Each row is a point on a landscape with many valleys, with its height.
A ball rolls from a point to the lowest of its 4 nearest points, and stops where none of them is lower. Distance is the straight distance between rows; heights are no part of it.
j_922 height 26.3: |   4 |   1 |  -5 |   3 |  25 |   3 | -21 |  14 |  -2 |   2 |   5 | -29 |   3 |   9 |   8 | -10 |  14 | -32 |  -7 |   8 |
j_351 height 26.0: |   0 |  -2 |   0 |  -8 | -18 |  -2 |  20 | -14 |   2 |   2 |  -9 |  19 |  -4 |  -9 |   4 |   7 |  -7 |  21 |   2 |  -4 |
j_96 height 27.0: |   0 |   1 |  -5 |  -5 |  16 |  -8 |   3 |   2 |  14 |   5 |   3 | -25 |   7 |  -1 |  17 | -10 |  18 | -14 | -18 |  -5 |
j_677 height 28.0: |   1 |   8 | -10 |   1 |  17 |  -3 |  -6 |  11 |  10 |   3 |   4 | -19 |   1 |   9 |   8 |  -5 |  16 | -18 | -10 |  -1 |
j_329 height 23.0: |  -2 |  -4 |  -4 |  -8 |   3 | -14 |  18 |  -3 |  10 |   4 |   0 |  -6 |   5 |  -4 |  12 |  -2 |  13 |   4 |   0 |  -6 |
j_238 height 13.0: |   9 |  -4 |  -9 | -14 |  -2 |  -4 |  28 | -12 |   6 |  18 |  -7 |  -4 |   6 |  -8 |  12 |   2 |  18 |  18 |   4 |  -6 |
j_307 height 48.9: | -13 |   3 |   9 |   7 |  -6 |  16 | -20 |   4 | -15 | -22 |   8 |  25 |  -3 |  -3 | -30 |   3 | -21 |  -4 |  10 |   2 |
j_420 height 45.1: |   1 |   5 |  -8 |   1 |  19 |  -2 |  -9 |  11 |  11 |   5 |   6 | -24 |   2 |   9 |  10 |  -8 |  16 | -21 | -14 |   3 |
j_736 height 14.8: |   8 |  -5 |  -7 | -13 |  -8 |  -3 |  27 | -12 |   0 |  12 | -12 |   5 |   5 | -10 |   9 |   5 |   7 |  17 |   4 |  -1 |
j_642 height 25.4: |  1 |  0 | -7 |  5 | -2 | -6 |  5 |  5 |  9 | -2 |  1 | -2 |  3 |  1 |  7 | -1 |  8 |  2 |  3 | -2 |
j_14 height 24.1: |   3 |  -4 |  -2 | -13 | -14 |  -3 |  26 | -14 |  -1 |   9 | -11 |  19 |  -5 | -11 |   7 |   5 |  -6 |  22 |  -2 |  -7 |
j_91 height 23.4: |  -6 |  -5 |  -1 |   6 |  15 |  -6 | -30 |  16 |  -8 | -12 |   4 | -17 |  -6 |   6 |   0 |  -8 |   6 | -34 |   7 |  -1 |
j_957 height 18.5: |   2 |  -5 |   1 | -15 | -22 |   0 |  27 | -21 |  -4 |  11 |  -7 |  23 | -11 | -10 |   2 |  10 | -15 |  35 |  -1 |  -7 |
j_201 height 26.6: | -10 |   0 |  13 |   7 |  -5 |  11 | -15 |   0 | -14 | -11 |   5 |  20 |  -3 |  -1 | -27 |   7 | -20 |  -3 |   5 |   4 |
j_847 height 30.1: |   4 |   8 |   9 |   7 | -13 |   8 |   1 |  -5 |  -4 |  -2 |   1 |  22 |  -1 |   5 | -10 |   6 | -18 |  11 |  -3 |   3 |
j_87 height 20.2: |   0 |   2 |  -6 |  -1 |  12 |  -9 |   3 |   7 |  14 |   2 |   7 | -15 |   2 |   4 |   9 |  -4 |  16 | -11 |  -6 |  -3 |
j_390 height 25.8: |   4 |   1 |  -5 |   1 |  23 |   0 | -21 |  14 |   0 |   2 |   7 | -25 |   2 |  12 |   4 |  -9 |  15 | -28 |  -9 |   5 |
j_435 height 43.2: |  -3 |  -6 |   4 |  12 |  -2 |   2 | -17 |   8 |  -7 |  -4 |  -2 |  -3 |   2 |   6 |  -3 |   3 |  -3 | -10 |  11 |   6 |
j_299 height 22.1: |   3 |   0 |  -5 |   2 |  22 |  -1 | -20 |  11 |  -2 |   1 |   5 | -23 |   1 |  11 |   5 |  -9 |  12 | -30 |  -1 |   4 |
j_70 height 31.4: |   3 |   5 |  -6 |   2 |  23 |  -1 | -14 |  11 |   5 |   3 |   6 | -24 |   2 |   8 |   6 |  -8 |  14 | -24 | -11 |   2 |
j_353 height 24.2: |   6 |   3 |  -8 |   5 |  15 |  -4 |  -7 |  11 |   3 |   1 |   6 | -16 |   0 |   8 |   4 |  -4 |  11 | -15 |  -1 |   1 |
j_80 height 19.4: | -10 |  -4 |   9 |  13 |  -3 |   5 | -28 |   9 |  -9 | -11 |  -1 |   5 |   2 |   0 | -10 |  -3 | -10 | -15 |   7 |   7 |
j_728 height 21.6: |   5 |  -5 |  -4 | -13 | -16 |  -1 |  25 | -17 |   0 |   9 | -12 |  14 |  -5 |  -8 |   7 |   7 |  -1 |  23 |   2 |  -5 |
j_725 height 16.3: |   0 |  -1 |  -1 |   2 | -10 |  -3 |  10 |   0 |   4 |  -1 |  -7 |   9 |   3 |  -6 |   8 |   3 |   2 |  10 |   0 |   2 |
j_961 height 41.3: |   2 |   4 |   2 |  -1 | -17 |  -1 |  14 |  -7 |   3 |  -1 |  -8 |  19 |   0 |  -6 |   3 |   4 |  -9 |  14 |  -3 |  -3 |
j_263 height 25.7: |   5 |   0 | -10 | -17 |   9 |  -7 |  20 | -12 |  12 |  17 |   1 | -23 |   2 |  -5 |  12 |  -7 |  16 |   6 |  -3 | -11 |
j_118 height 21.2: |   2 |  -4 |   0 |  -6 | -17 |  -3 |  19 |  -5 |   2 |   3 | -11 |  15 |   0 |  -7 |   7 |   4 |   0 |  16 |   2 |  -2 |
j_685 height 63.8: |   8 |   4 | -13 | -16 |  13 |  -2 |  17 | -13 |  15 |  25 |  -6 | -33 |   1 |  -9 |  22 |  -8 |  19 |   7 | -13 |  -9 |
j_461 height 26.9: |   4 |   5 |   1 |   7 | -12 |   3 |   2 |  -3 |  -1 |   0 |  -4 |  15 |   0 |  -1 |  -1 |   4 | -10 |  13 |  -1 |   3 |
j_169 height 25.6: |  -7 |   1 |  12 |   8 |  -4 |   9 | -12 |  -1 | -13 |  -8 |   1 |  16 |  -1 |   3 | -17 |   7 | -18 |  -3 |   1 |   5 |
j_846 height 31.2: |   1 |   8 |   6 |   6 | -17 |   6 |   9 |  -6 |  -6 |  -5 |   5 |  26 |  -4 |   2 | -14 |   5 | -21 |  21 |  -1 |  -2 |
j_908 height 9.0: |   6 |  -6 |  -6 | -15 |  -5 |  -6 |  25 | -12 |   1 |  10 |  -9 |   0 |   2 |  -8 |  11 |   3 |  10 |  18 |   4 |  -2 |
j_930 height 33.3: | -13 |   1 |  10 |   5 |  -6 |  13 | -19 |   0 | -16 | -16 |   6 |  22 |  -4 |  -2 | -26 |   7 | -24 |   0 |   5 |   3 |
j_517 height 17.4: |  -2 |  -3 |   5 |  -7 | -23 |  -1 |  20 | -17 |  -1 |   3 |  -3 |  29 |  -9 | -12 |  -5 |   8 | -16 |  33 |   0 |  -9 |
j_975 height 9.9: |   5 |  -5 |  -6 | -16 |   1 |  -6 |  24 | -10 |   5 |  13 |  -5 |  -8 |   2 |  -8 |   9 |  -2 |  15 |  13 |   4 |  -8 |
j_597 height 37.5: | -12 |   3 |   7 |   7 |  -7 |  13 | -16 |   2 | -15 | -18 |  10 |  27 |  -7 |  -3 | -31 |   7 | -24 |   0 |   9 |   2 |
j_219 height 29.0: |  -8 |   0 |  12 |   8 |  -7 |  14 |  -3 |  -4 | -14 | -13 |   9 |  25 |  -3 |   4 | -27 |  12 | -25 |  10 |   6 |   1 |
j_248 height 6.1: | -1 | -2 | -1 | -1 | -7 | -8 | 14 | -1 |  8 | -2 | -7 |  5 |  5 | -6 | 10 |  2 |  8 |  9 |  3 | -2 |
j_561 height 23.9: | -4 | -3 | -3 | -4 |  1 | -9 | 13 |  1 |  8 |  1 |  0 | -5 |  4 | -1 |  9 |  0 | 11 |  3 |  1 | -3 |
j_636 height 17.7: |  -7 |  -4 |  13 |  12 |  -4 |   8 | -24 |   3 | -11 | -10 |  -2 |   7 |   3 |   1 | -13 |   3 | -12 |  -9 |   5 |  11 |
j_625 height 18.3: |   1 |  -3 |  -6 | -13 |   8 |  -9 |  20 |  -8 |   9 |  13 |   1 | -16 |   5 |  -5 |  14 |  -6 |  15 |   6 |   1 |  -8 |
j_896 height 42.9: |   2 |   2 |   1 |  -1 | -19 |   1 |  14 |  -9 |   2 |  -4 |  -4 |  22 |  -3 |  -6 |   1 |   4 | -12 |  19 |  -4 |  -3 |
j_174 height 18.1: |   8 |  -4 |  -6 | -12 | -11 |  -2 |  28 | -16 |   1 |  12 | -12 |  10 |   0 | -10 |  10 |   7 |   4 |  24 |   1 |  -3 |
j_367 height 12.6: |   9 |  -2 |  -8 | -16 |  -7 |  -1 |  31 | -11 |   3 |  16 | -11 |   4 |   3 |  -7 |  11 |   8 |  11 |  25 |   5 |  -2 |
j_824 height 34.6: |   1 |  -1 |   3 |  -6 | -18 |  -2 |  16 | -12 |   2 |   1 |  -6 |  21 |  -3 | -10 |   1 |   4 | -12 |  21 |  -3 |  -3 |
j_188 height 28.7: |  -3 |  -1 |  11 |  10 |  -5 |   5 | -18 |   1 |  -8 |  -6 |  -3 |   6 |   0 |   3 |  -9 |   6 | -10 |  -9 |   7 |  10 |
j_186 height 47.7: |   5 |   2 |  -7 |   1 |  23 |   1 | -16 |  14 |   7 |   8 |   2 | -28 |   5 |   7 |  11 | -10 |  17 | -26 | -16 |   4 |
j_655 height 16.5: | -12 |   3 |  12 |   8 |  -5 |  11 | -21 |   2 | -11 |  -9 |  -1 |  17 |  -2 |  -1 | -19 |   3 | -18 |  -8 |   5 |   6 |
j_660 height 31.0: |  -7 |   4 |   8 |  12 |  -3 |  14 | -29 |   6 | -13 | -18 |   7 |  20 |  -1 |  -3 | -28 |  -2 | -17 | -12 |   5 |   3 |
j_686 height 31.7: |   6 |   7 |   3 |   5 | -16 |   4 |   8 |  -6 |  -1 |  -1 |   1 |  20 |  -2 |   0 |  -6 |   4 | -15 |  17 |  -2 |   0 |
j_327 height 37.4: |  -1 |   4 |   3 |   3 | -19 |   6 |  11 | -10 |  -5 |  -6 |  11 |  30 |  -1 |  -4 | -17 |   6 | -23 |  31 |   0 |  -7 |
j_58 height 55.9: |   1 |  -1 |   7 |  13 |  -3 |   4 | -13 |   4 |  -8 |  -3 |  -5 |   5 |   1 |   5 |  -5 |   4 |  -8 |   0 |   6 |   8 |
j_366 height 62.0: | -11 |   1 |   5 |  11 |  -3 |  15 | -22 |  10 | -18 | -28 |  14 |  27 |  -4 |  -2 | -35 |  -3 | -27 |  -6 |  12 |   2 |
j_829 height 15.1: |   9 |   0 | -12 | -17 |   3 |  -3 |  30 | -11 |  12 |  23 |  -2 | -14 |   2 |  -8 |  13 |   1 |  22 |  22 |   1 |  -5 |
j_500 height 26.1: | -10 |  -7 |   7 |  13 |   2 |  -1 | -29 |  13 |  -8 | -12 |   0 |  -6 |  -1 |   1 |  -5 |  -3 |  -3 | -22 |  12 |   4 |
j_986 height 18.8: |  -3 |   3 |  -7 |  -2 |   4 |  -9 |   7 |   5 |  11 |   1 |   5 | -11 |   4 |   0 |   9 |  -1 |  11 |  -3 |  -2 |  -4 |
j_653 height 26.8: |   2 |  -3 |   1 | -11 | -20 |  -1 |  24 | -19 |   0 |   8 |  -7 |  22 |  -7 |  -9 |   3 |   7 | -11 |  28 |  -3 |  -6 |
j_501 height 66.0: |   8 |   8 | -14 | -19 |  12 |  -3 |  19 | -14 |  20 |  27 |  -9 | -36 |  -1 |  -9 |  27 |  -4 |  24 |  10 | -17 | -12 |
j_273 height 21.5: |  -1 |  -4 |  -2 |   4 |  19 |  -2 | -25 |  14 |  -7 |  -9 |   5 | -19 |  -2 |   8 |   0 |  -6 |   8 | -33 |   5 |   0 |
j_540 height 19.2: |  -1 |  -6 |  -1 |   3 |  24 |  -4 | -27 |  14 |  -6 |  -5 |   4 | -24 |  -1 |   9 |   5 | -12 |  11 | -37 |  -5 |   3 |
j_32 height 46.1: | -11 |   4 |   9 |   9 |  -8 |  14 | -28 |   8 | -15 | -22 |   8 |  24 |  -1 |  -2 | -30 |  -5 | -22 |  -6 |   8 |   6 |
j_873 height 19.5: |  -9 |  -2 |  10 |  13 |  -3 |   5 | -36 |  11 |  -9 | -14 |   1 |   1 |   1 |  -2 | -12 |  -5 | -10 | -20 |   7 |   9 |
j_910 height 21.3: |  -1 |   1 |  -4 |  -6 |   9 | -12 |  10 |   0 |  15 |   4 |   5 | -16 |   3 |  -1 |  11 |  -7 |  16 |  -7 |  -7 |  -7 |
j_637 height 23.2: |   1 |   1 |  -5 | -12 |  14 |  -7 |  12 |  -6 |  13 |   9 |  -1 | -29 |   6 |  -2 |  19 | -10 |  14 |  -9 | -15 |  -7 |
j_753 height 29.6: |   2 |   6 |   8 |   9 | -11 |   7 |   0 |  -5 |  -8 |  -3 |   4 |  21 |  -2 |   6 | -13 |   6 | -21 |  11 |  -1 |   3 |
j_257 height 32.1: |  -1 |  -4 |   1 |  13 |   5 |   1 | -18 |  12 |  -8 |  -5 |   1 |  -8 |  -3 |   8 |  -2 |   1 |   1 | -16 |  10 |   6 |
j_184 height 23.6: |   2 |   4 |  -1 |   6 | -13 |   0 |   6 |   0 |   3 |  -2 |  -6 |  13 |   0 |  -2 |   1 |   1 |  -4 |   9 |  -1 |   3 |
j_265 height 19.3: |   8 |  -3 | -10 | -18 |   9 |  -5 |  22 | -10 |  11 |  18 |   1 | -19 |   4 |  -6 |  15 |  -6 |  16 |  10 |  -3 |  -7 |
j_27 height 19.7: |   2 |  -3 |  -2 |   1 |  25 |   1 | -23 |  10 |  -3 |  -3 |   7 | -26 |   2 |   9 |   3 | -11 |  13 | -37 |  -7 |   4 |
j_689 height 11.5: |  -6 |  -1 |   4 | -10 | -23 |  -1 |  22 | -18 |  -3 |   3 |   0 |  27 |  -8 | -13 |  -9 |   9 | -17 |  37 |   3 |  -9 |
j_314 height 17.1: | -10 |   0 |  11 |  12 |  -4 |  11 | -33 |   8 |  -8 | -15 |   0 |   8 |   2 |  -3 | -15 |  -2 | -13 | -15 |  10 |   7 |
j_526 height 53.7: |  10 |   3 | -12 | -17 |  11 |  -2 |  18 | -11 |  14 |  25 |  -5 | -31 |   0 |  -7 |  18 |  -5 |  20 |   9 |  -8 | -10 |
j_185 height 22.8: |   3 |   5 |  -9 |   0 |  12 |  -7 |  -3 |  12 |  11 |   2 |   5 | -19 |   1 |   7 |   8 |  -6 |  17 | -14 | -10 |  -3 |
j_372 height 41.5: |  -1 |   7 |  -7 |   0 |  19 |  -5 |  -1 |   3 |  12 |   3 |   3 | -25 |   4 |   4 |  14 |  -9 |  17 | -17 | -17 |  -2 |
j_194 height 30.7: |  2 |  0 | -4 |  8 |  4 | -2 | -8 | 11 | -4 | -4 |  1 | -7 |  0 | 10 |  3 |  1 |  5 | -9 |  8 |  5 |
j_138 height 21.0: |   2 |  -1 |  -5 | -14 |  11 |  -9 |  16 |  -6 |  13 |  11 |   4 | -20 |   3 |  -1 |  16 |  -8 |  14 |  -1 |  -9 |  -7 |
j_604 height 65.1: |  10 |   3 | -12 | -18 |  14 |  -1 |  16 |  -9 |  12 |  19 |  -7 | -35 |   3 |  -8 |  23 |  -9 |  17 |   4 | -12 |  -8 |
j_994 height 29.2: |  -6 |   3 |  11 |   5 |  -9 |   9 |   1 |  -5 | -13 | -10 |  10 |  24 |  -3 |   5 | -24 |   8 | -25 |  13 |   4 |  -1 |
j_209 height 16.9: |  0 |  0 | -7 |  0 |  3 | -7 |  6 |  6 | 11 |  0 |  1 | -7 |  2 |  1 | 10 | -1 | 10 | -2 |  0 | -2 |
j_481 height 29.4: |   1 |   5 |   9 |   5 |  -9 |   9 |   3 |  -2 | -10 |  -6 |   7 |  20 |  -3 |   5 | -18 |   7 | -21 |  14 |   2 |   2 |
j_593 height 20.7: |  -2 |  -4 |  -2 |   2 |  20 |  -3 | -29 |  15 |  -6 |  -9 |   5 | -19 |  -4 |  10 |   1 |  -8 |   9 | -35 |  -1 |   3 |
j_259 height 18.6: |   2 |  -5 |  -4 | -12 |   6 |  -9 |  17 |  -8 |  11 |   7 |   0 | -16 |   4 |  -3 |  11 |  -6 |  13 |   4 |  -2 |  -9 |
j_549 height 32.9: |  -6 |  -5 |   6 |  10 |   3 |   0 | -21 |  11 |  -7 | -10 |  -1 |  -8 |   0 |   5 |  -3 |  -1 |  -2 | -18 |  11 |   7 |
j_254 height 18.7: |   1 |  -1 |  -3 |   0 | -13 |  -4 |  13 |  -5 |   4 |  -1 |  -7 |  13 |   4 |  -6 |   9 |   2 |   0 |  12 |  -1 |   0 |
j_153 height 25.5: |   2 |   2 |  -7 |   7 |   9 |  -4 |  -3 |  13 |   6 |  -2 |   5 | -12 |   2 |  11 |   6 |  -2 |   9 |  -7 |   1 |   0 |
j_971 height 30.2: | -13 |   0 |  11 |   5 |  -5 |  15 |  -9 |   1 | -15 | -16 |  10 |  25 |  -4 |  -1 | -29 |  11 | -25 |   6 |   7 |   1 |
j_427 height 35.1: |   5 |   1 |   9 |   8 |  -8 |   6 |  -5 |  -2 | -10 |  -2 |  -3 |  16 |  -1 |   6 | -11 |   6 | -15 |   1 |   1 |   7 |
j_55 height 21.9: |   3 |  -7 |  -2 | -11 | -12 |  -4 |  24 | -11 |   0 |   7 | -13 |  12 |  -1 |  -9 |  10 |   6 |   2 |  17 |   2 |  -1 |
j_541 height 41.2: |  3 |  3 | -3 |  7 |  1 | -3 | -1 |  9 |  2 | -1 |  0 | -3 |  1 |  6 |  4 |  2 |  3 |  1 |  6 |  4 |
j_989 height 13.6: |   8 |  -2 | -10 | -17 |   3 |  -8 |  25 | -12 |  10 |  21 |  -2 | -14 |   3 |  -6 |  12 |  -2 |  19 |  19 |   2 |  -9 |
j_303 height 15.6: |   4 |  -5 |  -6 | -12 |  -7 |  -6 |  23 | -13 |   2 |   4 | -11 |   7 |   5 |  -9 |  10 |   3 |   8 |  15 |   4 |  -3 |
j_580 height 27.5: |   5 |   3 |   2 |   7 | -12 |   1 |   3 |  -1 |   0 |  -2 |  -3 |  13 |   1 |   1 |  -1 |   2 |  -8 |   9 |  -1 |   4 |
j_741 height 17.0: |  3 |  1 | -1 | 12 |  0 | -1 | -6 |  9 | -1 | -2 |  1 | -3 |  4 |  6 |  2 |  3 |  3 | -3 |  6 |  6 |
j_903 height 62.2: |   3 |   7 |  -8 |   2 |  21 |   0 | -12 |  11 |  10 |   4 |   2 | -30 |   5 |   7 |  15 |  -7 |  18 | -22 | -17 |   5 |
j_286 height 36.6: |   3 |   3 |   6 |  10 |  -9 |   6 |   0 |   0 |   0 |  -3 |  -4 |  10 |   1 |   4 |  -2 |   3 | -10 |   6 |  -1 |   4 |
j_137 height 22.6: |   1 |  -4 |  -3 |   4 |  16 |  -5 | -19 |  15 |  -6 |  -2 |   5 | -19 |  -4 |  13 |   2 |  -4 |   7 | -24 |   3 |   1 |
j_687 height 16.0: |  -3 |   1 |   4 |  -8 | -25 |  -1 |  17 | -13 |  -1 |   1 |   2 |  27 |  -8 | -11 | -10 |   7 | -18 |  34 |   1 |  -9 |
j_52 height 60.8: |  6 |  4 |  0 | 12 | -6 |  0 |  0 |  7 | -2 |  1 | -5 |  4 |  3 |  5 |  2 |  3 |  0 |  3 |  5 |  7 |
j_429 height 22.7: |   0 |   1 |  -2 |  -7 |  13 | -10 |   8 |  -1 |  16 |   6 |   2 | -23 |   4 |   1 |  17 |  -9 |  15 | -12 | -14 |  -4 |
j_421 height 20.3: |   2 |  -4 |  -1 |  -7 | -11 |  -5 |  19 |  -6 |   5 |   3 |  -9 |   9 |   1 |  -7 |  10 |   3 |   4 |  14 |   0 |  -2 |
j_117 height 28.3: |  -9 |  -1 |  13 |   6 |  -5 |  10 | -11 |  -2 | -12 |  -9 |   3 |  21 |  -2 |   3 | -24 |   9 | -23 |   3 |   4 |   3 |
j_923 height 15.0: |  -8 |   1 |  11 |  11 |  -6 |  11 | -28 |   7 |  -8 | -13 |  -1 |  14 |   1 |  -2 | -20 |   0 | -14 | -12 |   7 |   9 |
j_444 height 21.1: | -10 |   1 |  13 |  12 |  -5 |  12 | -33 |   9 | -11 | -18 |   6 |  15 |   1 |  -3 | -24 |  -8 | -18 | -12 |   5 |   6 |
j_164 height 19.0: |   3 |  -7 |  -3 | -10 |  -5 |  -6 |  22 |  -7 |   6 |   5 |  -6 |  -2 |   4 |  -8 |   9 |   2 |  11 |  11 |   4 |  -3 |
j_920 height 29.9: |  -1 |   3 |  10 |   8 |  -7 |  11 |  -5 |  -5 | -13 |  -6 |   1 |  19 |  -3 |   5 | -19 |  10 | -20 |   6 |  -1 |   7 |
j_21 height 29.3: |  -3 |   3 |   4 |  -4 | -23 |   1 |  15 | -11 |   1 |  -1 |   0 |  28 |  -8 | -10 |  -8 |   8 | -16 |  30 |   0 |  -9 |
j_681 height 13.8: |   0 |  -6 |  -5 | -14 |   4 | -10 |  23 |  -8 |   8 |  11 |  -2 | -10 |   5 |  -7 |  11 |  -3 |  15 |  11 |   5 |  -7 |
j_289 height 64.6: |   4 |   3 | -12 | -19 |   8 |  -3 |  24 | -13 |  18 |  26 |  -4 | -27 |  -2 |  -6 |  21 |  -3 |  21 |  13 |  -8 |  -7 |
j_410 height 24.9: |   1 |  -5 |   0 |   5 |  10 |  -1 | -20 |  14 |  -5 |  -4 |   1 | -13 |  -4 |  10 |   2 |  -3 |   4 | -21 |   8 |   3 |
j_765 height 22.3: |  -2 |   4 |  -7 |  -7 |  14 |  -7 |   5 |   0 |  16 |   4 |   4 | -21 |   2 |   1 |  12 |  -8 |  17 | -12 | -14 |  -6 |
j_71 height 63.3: |  5 |  2 |  6 | 13 | -5 |  3 | -6 |  5 | -5 | -3 | -5 |  7 |  2 |  6 | -1 |  4 | -6 |  2 |  5 |  9 |
j_408 height 38.1: |   1 |  -4 |   1 |   9 |   5 |  -1 | -14 |  11 |  -8 |  -3 |   0 |  -9 |  -1 |   7 |  -1 |   1 |   2 | -11 |  11 |   8 |
j_893 height 22.9: |  -1 |  -8 |  -3 |  -9 |  -1 | -11 |  19 |  -6 |   7 |   4 |  -3 |  -4 |   5 |  -5 |  12 |  -3 |  13 |   9 |   3 |  -3 |
j_831 height 23.1: |   4 |   2 |  -5 |   2 |  22 |   0 | -18 |  11 |  -1 |   3 |   5 | -23 |   2 |  12 |   5 |  -7 |  11 | -26 |  -5 |   5 |
j_343 height 12.5: |   0 |  -5 |  -1 |   0 |  27 |   1 | -29 |  15 |  -4 |  -5 |   4 | -27 |   3 |  10 |   4 | -13 |  14 | -38 |  -9 |   5 |
j_51 height 33.4: |  -3 |  -1 |  11 |   9 |  -6 |   7 | -14 |   0 | -11 |  -4 |  -4 |  13 |   0 |   3 | -12 |   6 | -13 |  -4 |   2 |   8 |
j_703 height 24.8: |   4 |   0 |  -6 | -17 |  12 | -10 |  14 | -10 |  15 |  16 |   0 | -25 |   7 |  -2 |  18 | -12 |  17 |   0 | -10 |  -9 |
j_264 height 31.3: |   4 |   5 |   5 |   9 | -11 |   7 |   0 |  -4 |  -3 |  -2 |  -2 |  18 |   0 |   5 |  -8 |   4 | -15 |   8 |  -1 |   6 |
j_11 height 29.8: |   0 |   5 |   7 |   8 | -12 |   8 |   9 |  -6 |  -9 |  -7 |   9 |  25 |  -5 |   3 | -19 |   7 | -24 |  22 |   1 |   1 |
j_192 height 8.1: |  -8 |  -1 |  11 |   8 |  -4 |   9 | -23 |   2 |  -9 |  -9 |  -1 |  15 |  -3 |  -3 | -20 |   2 | -17 | -11 |   6 |   7 |
j_799 height 24.6: |   4 |   0 |  -4 |   8 |  10 |  -4 | -13 |  13 |  -1 |  -1 |   3 | -12 |  -1 |  13 |   3 |  -1 |   7 | -16 |   7 |   2 |
j_648 height 42.1: | -13 |   2 |  12 |   8 |  -4 |  14 | -24 |   7 | -13 | -17 |   4 |  23 |  -2 |  -2 | -26 |   1 | -20 |  -6 |   6 |   4 |
j_237 height 30.4: |  -6 |  -5 |   2 |  10 |  11 |  -3 | -27 |  14 |  -7 |  -9 |   2 | -11 |  -3 |   6 |  -2 |  -2 |   0 | -24 |   9 |   3 |
j_399 height 20.8: |   4 |   3 |   0 |   4 | -13 |  -2 |   6 |   0 |   3 |  -2 |  -6 |  11 |   2 |  -2 |   6 |   3 |  -1 |   9 |  -2 |   3 |
j_814 height 11.2: |  -3 |  -3 |   5 | -11 | -25 |   0 |  27 | -21 |  -4 |   8 |   0 |  26 |  -9 | -11 |  -6 |  12 | -17 |  39 |   3 |  -8 |
j_293 height 23.7: |  1 |  1 |  0 |  5 | -9 | -4 |  9 |  4 |  6 | -4 | -4 |  2 |  4 | -1 |  6 |  2 |  4 |  7 |  2 |  0 |
j_386 height 48.7: |  4 |  0 |  1 | 11 | -2 | -1 | -8 |  8 | -2 | -3 | -2 | -1 |  0 |  8 |  1 |  5 | -1 | -4 |  5 |  7 |
j_74 height 23.8: |   6 |   0 |  -6 |   3 |  19 |  -3 | -12 |  13 |   2 |   0 |   7 | -20 |  -2 |  15 |   4 |  -3 |  12 | -22 |  -2 |   1 |
j_163 height 23.3: |   2 |   0 |  -5 |   5 |  16 |  -4 | -14 |  13 |   0 |  -2 |   6 | -18 |  -5 |  14 |   2 |  -2 |  10 | -20 |  -1 |   0 |
j_431 height 20.9: |  -1 |   2 |  -8 |  -1 |  12 |  -9 |   4 |   2 |  14 |   3 |   4 | -17 |   3 |   2 |  10 |  -6 |  16 | -10 | -10 |  -5 |

For each start below, name the point where the ball stops.
j_11 | j_192
j_351 | j_248
j_71 | j_248
j_427 | j_192
j_435 | j_343
j_846 | j_192
j_549 | j_192
j_14 | j_908
j_686 | j_248
j_186 | j_343

Call two points neighbours if one is among the 4 nearest of the other. Go from one point of each pair to the other, from neighbour to neighbour, staying as low as possible. Name the highest point that can't be avoided.
j_908 and j_814 | j_653
j_741 and j_343 | j_194
j_343 and j_192 | j_237
j_248 and j_209 | j_637
j_248 and j_908 | j_421
